Points on a hilly landscape, in no order, each with its height.
A ball rolls from a point to whichever of its 2 nearest points has the largest drop for the distance, and stops where none of them is lower. Distance is the straight distance between rows; heights are no part of it.
<272> h=68.3: [124  87  89 120 105 148  80  85 164 115 113 144 143 121 138 124 131 150
 126 131 133 171  87 130]
<585> h=37.6: [ 72  88  71  91  94  85 127 120 124 131 147 160 173 149 132  96  96 137
 199 204 143 151  96 151]
<183> h=32.1: [149 100 146 156 131 109 143  96 127 113 167 160 115 149 120 162 165 144
 108  66 162 113 148 108]
<1044> h=32.7: [118 112 162  75 115  89 155 115 129 166 111  94 124  92  89 131 124 135
 128 184  88 129 130 149]
<419> h=57.3: [104 166 134 141 159 147 112 142  73 155 117 120 122 113 177 129 179 107
  76 141 116  81 140 185]
<471> h=33.0: [102 187 162 107 157 132 183 132 147 123 148 105 104 114 126 112 131 138
 155  95 107 126 118  81]
<487> h=32.4: [ 85 114  83  76 122 128 146 133 131 146 152 137 149 136 132 129 122 130
 203 180 126 156 121 176]
<1032> h=67.6: [121 129 109  66 165 133 157 140 188 145 138 102  89 108 115  97 113 117
 172 154 105 117  96 110]
<14> h=47.5: [131 167 115  77 110 173 117 153 166 121  87 142 201 110 121 101 107 136
 183 146 100 163  79 120]
<223> h=40.0: [151 128 120 184 160 142 130 161 121 122 134 143  82 151 160 131  92 117
 128 111 153 175 170 143]
<1038> h=43.9: [107  95 121 102 121  77  95  86 113 123 125 158 163  86 128  88 114  70
 132 187 110 115  93  96]
<371> h=30.4: [141 134  94  80 135 224  81 101 136 120 119 125 155 134 152 123 172 118
 144  65 122 146  84 137]
<249> h=43.4: [175 160 159 117 170 191 158 151 155 142  96  92 138 138 130 130 195 152
 118  46 131  85 124 120]
<460> h=65.0: [165  79 135 103 141  78 115 126 156 121 140 117  61 123  93 151 121 109
 135 118 144 128 143 135]
<705> h=10.7: [122 134 102 132  91 197  79 134  69  88 156 124 191 147 115 126 162 148
 128  93 141 121  91  93]
<416> h=35.3: [156 174 137  83 163 197 144 134 131 153 112  89 111 130 119 132 177 123
 134  66 107  87 123 154]
<674> h=80.3: [130 136 135 146 164 147 149 104 156 153 137 145 123 143 160 134 187 157
 134  81 185 152  74 117]
<440> h=46.5: [148 101 131  74 112  89 112  87 133 140 130 147 135  72 117  96 121  42
 150 180  97  83 113 103]
<607> h=41.8: [133 143 145 122 124  63 129 116 165  95 138 175 121 112 110 120 102  96
 133 118 136 115 119  71]
<695> h=37.4: [128 142 171 179  94 116 153 129 129 118 129 159 180 150 117 111 115 186
 113 105 163 154 113  45]
<310> h=75.3: [100 105 125 101 131 158 117  68 100 136 159 113 130 123 125 126 179 118
 100 106 100 125 122 121]
<377> h=66.2: [146 190 165 159 124 165 173 147 131 144 111 145 140 143 152 161 150 185
 130  50 160 124 146 116]
<551> h=64.6: [157  89 131  93 145  81 124 143 160 135 113  80 100 139  96 124  94  88
 165 186 107 126 170 175]
<822> h=86.1: [ 69 145  96 122 138  81 141 148 141 128 122 120 156 136 126  76  75 107
 157 201 106 148 131 148]
<792> h=78.1: [121 133 151  66 132 157 136  79 108 146 177  82 118 100 104 133 171  85
 115 136  72 116 127 105]
<354> h=15.8: [113 105 152 170 171 128 125 128  95 142 121 171 111 131 208 116 201 143
  81 122 167 143 114 134]
<918> h=25.3: [119  71 112  75 109  86 142 131 119 142 154 156 127 128 139 129 124 117
 209 167 137 179 136 188]
<204> h=39.3: [104 116 137  80 127 127 144 104 106 173 113  96 154 100 107 126 144 154
 104 161  89 154  96 139]
<971> h=24.4: [147 164 141  87 142 178 156 144 157 121 136 113 101 113 105 123 151 131
 161  88 121 127 126 111]
<304> h=64.5: [128 114 105  69 142 101 151 141 207 138 108 139 134 116 117  92 106 102
 207 173 122 100 120 143]
<198> h=25.7: [168  89 165  68 112  77 137 128 146 148 101 132 129  64  92 125 112  92
 169 181  92 129 133 151]
<436> h=46.0: [132 127 132 199 182 114 138 149  82 149 105 148  89 160 177 149 102 139
  76 115 154 151 155 136]
<890> h=49.6: [123 162 131 125  93  91 124 143 168 126 104 162 182  89  95 105 113 131
 122 158 125 115  94 104]
<782> h=57.1: [143 129 148 184 155 174 129 134 128 125  97 162 175 158 196 125 176 162
  50 101 156  88 133 110]
<675> h=75.5: [149 151 176 147 162 149 186 124 138 152 149 142 103 155 144 118 193 169
 149  53 177 152 113  93]
<564> h=53.9: [ 91 161 134 111 126  98 137 109 137 130 137 131 161 117  99 121 137 141
 111 131 114 110  82  76]
<34> h=17.7: [150  70 125  60 109 108 131 139 149 128 125 139 113 100 109 130 131 115
 199 164 113 154 137 168]
<270> h=53.0: [110 145 129 146 168 133 131 122 112 197 102  83 108 114 158 144 160 109
  65 157 108  91 134 192]
<628> h=61.4: [ 87 181 124 146 126 139 149 134  61 162 130  99 123 116 133 141 139 125
  84 131 107 101 143 144]
<686> h=45.7: [123 145 132 165  81 103 113 161 138 106 105 151 164 121 108 130  82 138
 116 152 122 136 127  98]
<1023> h=61.6: [146  87 101 108 144  90 131 134 192 116  88 132 133 134 126  97  80  87
 170 177 119 138 149 162]
<269> h=41.0: [ 98  75 101 109 101  57 103 123  89 123 126 144 175 115 114  83 103 110
 154 213 133 132  85 122]
<526> h=25.5: [141 128 122 186 169 156 111 139 130 134 114 179  94 159 221 113 169 114
 113 132 188 134 129 151]
<893> h=55.6: [171 134 178 140 170  66 146 182 158 108 105 100  62 133 119 123  62 111
 155 128 130 154 160 111]
<769> h=17.8: [ 98 155  99 113  71 163  90 132  73  65 175 134 180 126  99 122 134 125
 133 123 135 102 101  72]
<366> h=49.8: [112 146 147 188 169  86 147 152  72 132 104 110  84 154 163 145  55 144
  95 120 127 147 159 115]
<106> h=80.6: [133 111 120  90 122 138 113  88 123 158 173  68  69 119 106 151 142  70
 118 159  91  92 140 149]
<741> h=71.6: [135 135  91 121 158 166 132 135 168 174  92  75  98 127 129 134 135 118
 103 147 105  97 124 191]
<390> h=22.4: [101 161 120 160  74 135 104 158  76  47 150 133 169 129 101 125  99 117
 118 123 127  88 145  58]
<678> h=67.8: [182  85 136 111 130 114  91 156 138 121 143  91  38 126  79 144 113  99
 149 130 139 107 183 158]
<592> h=54.7: [157 106  90  93  78 150 103 133 177 138 107 109  98 113 115 170 128 124
 160 146 119 113 138 203]
<278> h=44.3: [ 90  95  77 163  84 124  96 146  86 122 162 155 152 153 145  99 124 146
 169 167 187 203 111 150]
<544> h=50.1: [180 129 172 168 138 109 160 153  50 127 122 164  83 144 183 189 139 132
  98  67 163 118 206 131]
<489> h=49.9: [ 94 135  60 136 104 164  93 134  94 138 151 151 152 146 153 124 154 150
 169 149 170 163  89 173]
<322> h=48.1: [154 120  83  70  79 162 119 128 168 139  92 123 139 122 118 148 140 149
 201 138 115 144 115 201]
<619> h=24.5: [133  99 145 179 167 111 129 101  96 142 152 168 104 137 162 138 170 143
  84  91 175 146 140 127]
<80> h=70.9: [178 116 128 130 120 135 118 145 139 143 131 112  66 125 121 170 138 106
 120 116 141  79 173 174]
<570> h=57.4: [ 89 133 152 132 105  75 129  97 113 139 151 111 141 123  97 157 126 148
  72 149 113 110 112 101]
<280> h=32.6: [115 111 116 109  96  97 109 125 108 107 143 164 131 110 125 115  92 111
 169 161 126 189 138 149]
<1011> h=67.7: [131 111  99 106 140 134 132 142 175 160  94  52 102 126 108 136  98  93
 134 184  79 117 168 198]
<779> h=84.4: [ 81 168  97 103 128 117 134 124 147 149 137 102 139 122 105 110  88  93
 150 219  79 102 116 144]
<937> h=25.8: [ 99 113 118 179 130 142 118 117  92 116 138 129 136 138 126 143 121 153
  52 106 137 115 142  98]
<742> h=70.8: [134 175 186 158 119 133 193 132 133 144 139 133 116 137 139 142 147 181
 138  74 158 166 128  91]
<404> h=37.5: [136 117 166 135 127  70 167 107 149  92 168 146  98 137  98 149 125 131
 123  85 138 100 151  82]
<504> h=49.2: [151 146 146 149 183 187 162 118 146 132 116  89 118 157 138 125 177 154
 104  53 105  57 163 112]
<1018> h=32.5: [131 149 149 189  75 137 111 150 132  84 115 139 198 139 118  91 118 166
 126 131 169 156  95  43]
<952> h=40.3: [147 132 115  88  89 166 119 140 169 116  94 157 158  98 115 128 114 148
 182 139 112 164 121 159]
<886> h=25.9: [122 122 127 187  89 170  95 144 117  94 137 104 183 152 119 108 127 182
  87 117 147 115  96  64]
<336> h=82.7: [110 156  93 117 108 132 108 103 133 164 154  86 115 130 119 146 102  84
 109 187  92  93 128 160]
<501> h=20.1: [115 108  99 199 112 164 109 148  77  81 136 100 163 142 122 123 116 167
  60 116 127  95 131  80]
<170> h=67.9: [165  90 144 130 165  28 110 118 151  98 123 127  83 133 101 161  66  97
 132 149 139 134 137 123]
<502> h=46.4: [157 114 175 152 122  86 168 127  68 131 147 134  84 133 124 188 133 121
 104  72 134 111 199 134]
<159> h=56.0: [ 99 187  68 100 115 176 107 156 122 148 143 133 165 148 128 128 119 144
 175 133 148 153  79 162]
<725> h=26.5: [110 191 145 155  70 129 144 146 106  80 136 147 167 138 111 135  97 138
 126  89 122 102 158  68]
<101> h=38.7: [115  94 121 168 121 111 108 133  96 117 148 157 128 138 137 127 105 140
 143 145 160 201 128 157]
<115> h=45.2: [164 120 152  95 113  80 114 113 169 109 129 161 124  87  96 113 120  57
 140 143 121  87 137 107]
<536> h=42.0: [112 137 148 188  87  88 136 149 123 112 114 141 151 143 116 141  91 181
  91 134 161 143 126  84]
<474> h=37.7: [101 138 149 139 172 130 165 111 127 132 162 105  81 124 127 115 152 140
 111  89 119 131 136  98]
<704> h=53.6: [142 162 144 169 183 186 148 127 120 120 106 140 156 164 186 113 181 150
  74  74 115  47 152 109]
<11> h=46.6: [ 90 138 118 108 146 149 121 107  96 191 111  86 147 117 124 131 167 134
  70 164  97 116  88 164]
<325> h=61.3: [110 179  91 132 114 163 117 133 137 119 146 145 138 130 118 133 122 140
 136 121 127 137 100 148]
<215> h=71.9: [105  79  89 118 112 149  66  96 102 118 138 115 143 118 126 113 152 141
  94 138 120 137  87 115]
<860> h=32.2: [148 117 155  94  93 121 121 128 148 109 101 142 154  73 106 106 107 106
 141 163  91 145 129 149]
<426> h=19.9: [127 129 105 114 141 220  77 100  87 101 146 131 196 155 145 112 176 131
 123  55 121 114  99 106]
<513> h=41.9: [136 119 177 137 105  75 166  89 113 130 161 118 104 140  87 197 143 137
  90  98 112  91 167 102]
<503> h=60.9: [103 145 119 151 127  86 140 132  92 159 137 121 121 126 110 161 117 148
  83 145 130 128 137 154]
<612> h=32.3: [107 113 151 146 156 112 140 109 108 109 138 107  95 133 116 118 113 114
  82 107 103 132 155  94]
<188> h=60.1: [160  92 104 110 111 145 101 133 203 109 118 139  94 122 128 132 110 119
 152 121 139 148 141 165]
<970> h=64.3: [144  66 110 144 131 137  98 111 192 112 106 140 114 125 149  94 107 127
 132 138 130 194 123 139]
<594> h=61.2: [129 139 162 180 137 149 162 119  94 141 131 166 156 167 176 135 174 183
  95  63 156 110 141 104]
<35> h=74.4: [148 154 141 153 115 157 147 138 128 136 114 131 107 116 131 175 151 128
  94  82 132  90 167 156]
<949> h=58.5: [179 116 142 140 165  70 127 176 178  99  86 118 116 123 129 102  56  78
 176 149 126 140 168 141]
<609> h=52.9: [149 142 179 151 172  76 149 147 109 104  96 107  83 146 149 139  50 132
 133 116 120 161 168  97]
<129> h=33.1: [122 122 100 199 157 170 104 136 117 120 139 165  95 145 184 111 129 122
 123 120 172 173 139 152]
<421> h=40.5: [131 154 105  63 146 199 104 124 155 138 108 122 172 143 126 117 123 135
 157 101 102 161  65 124]

Where does a ball stop that starts at each point below?
<741> | <34>
<594> | <971>
<503> | <501>
<792> | <952>
<609> | <354>
<440> | <34>
<159> | <34>
<544> | <354>
<325> | <34>
<115> | <354>
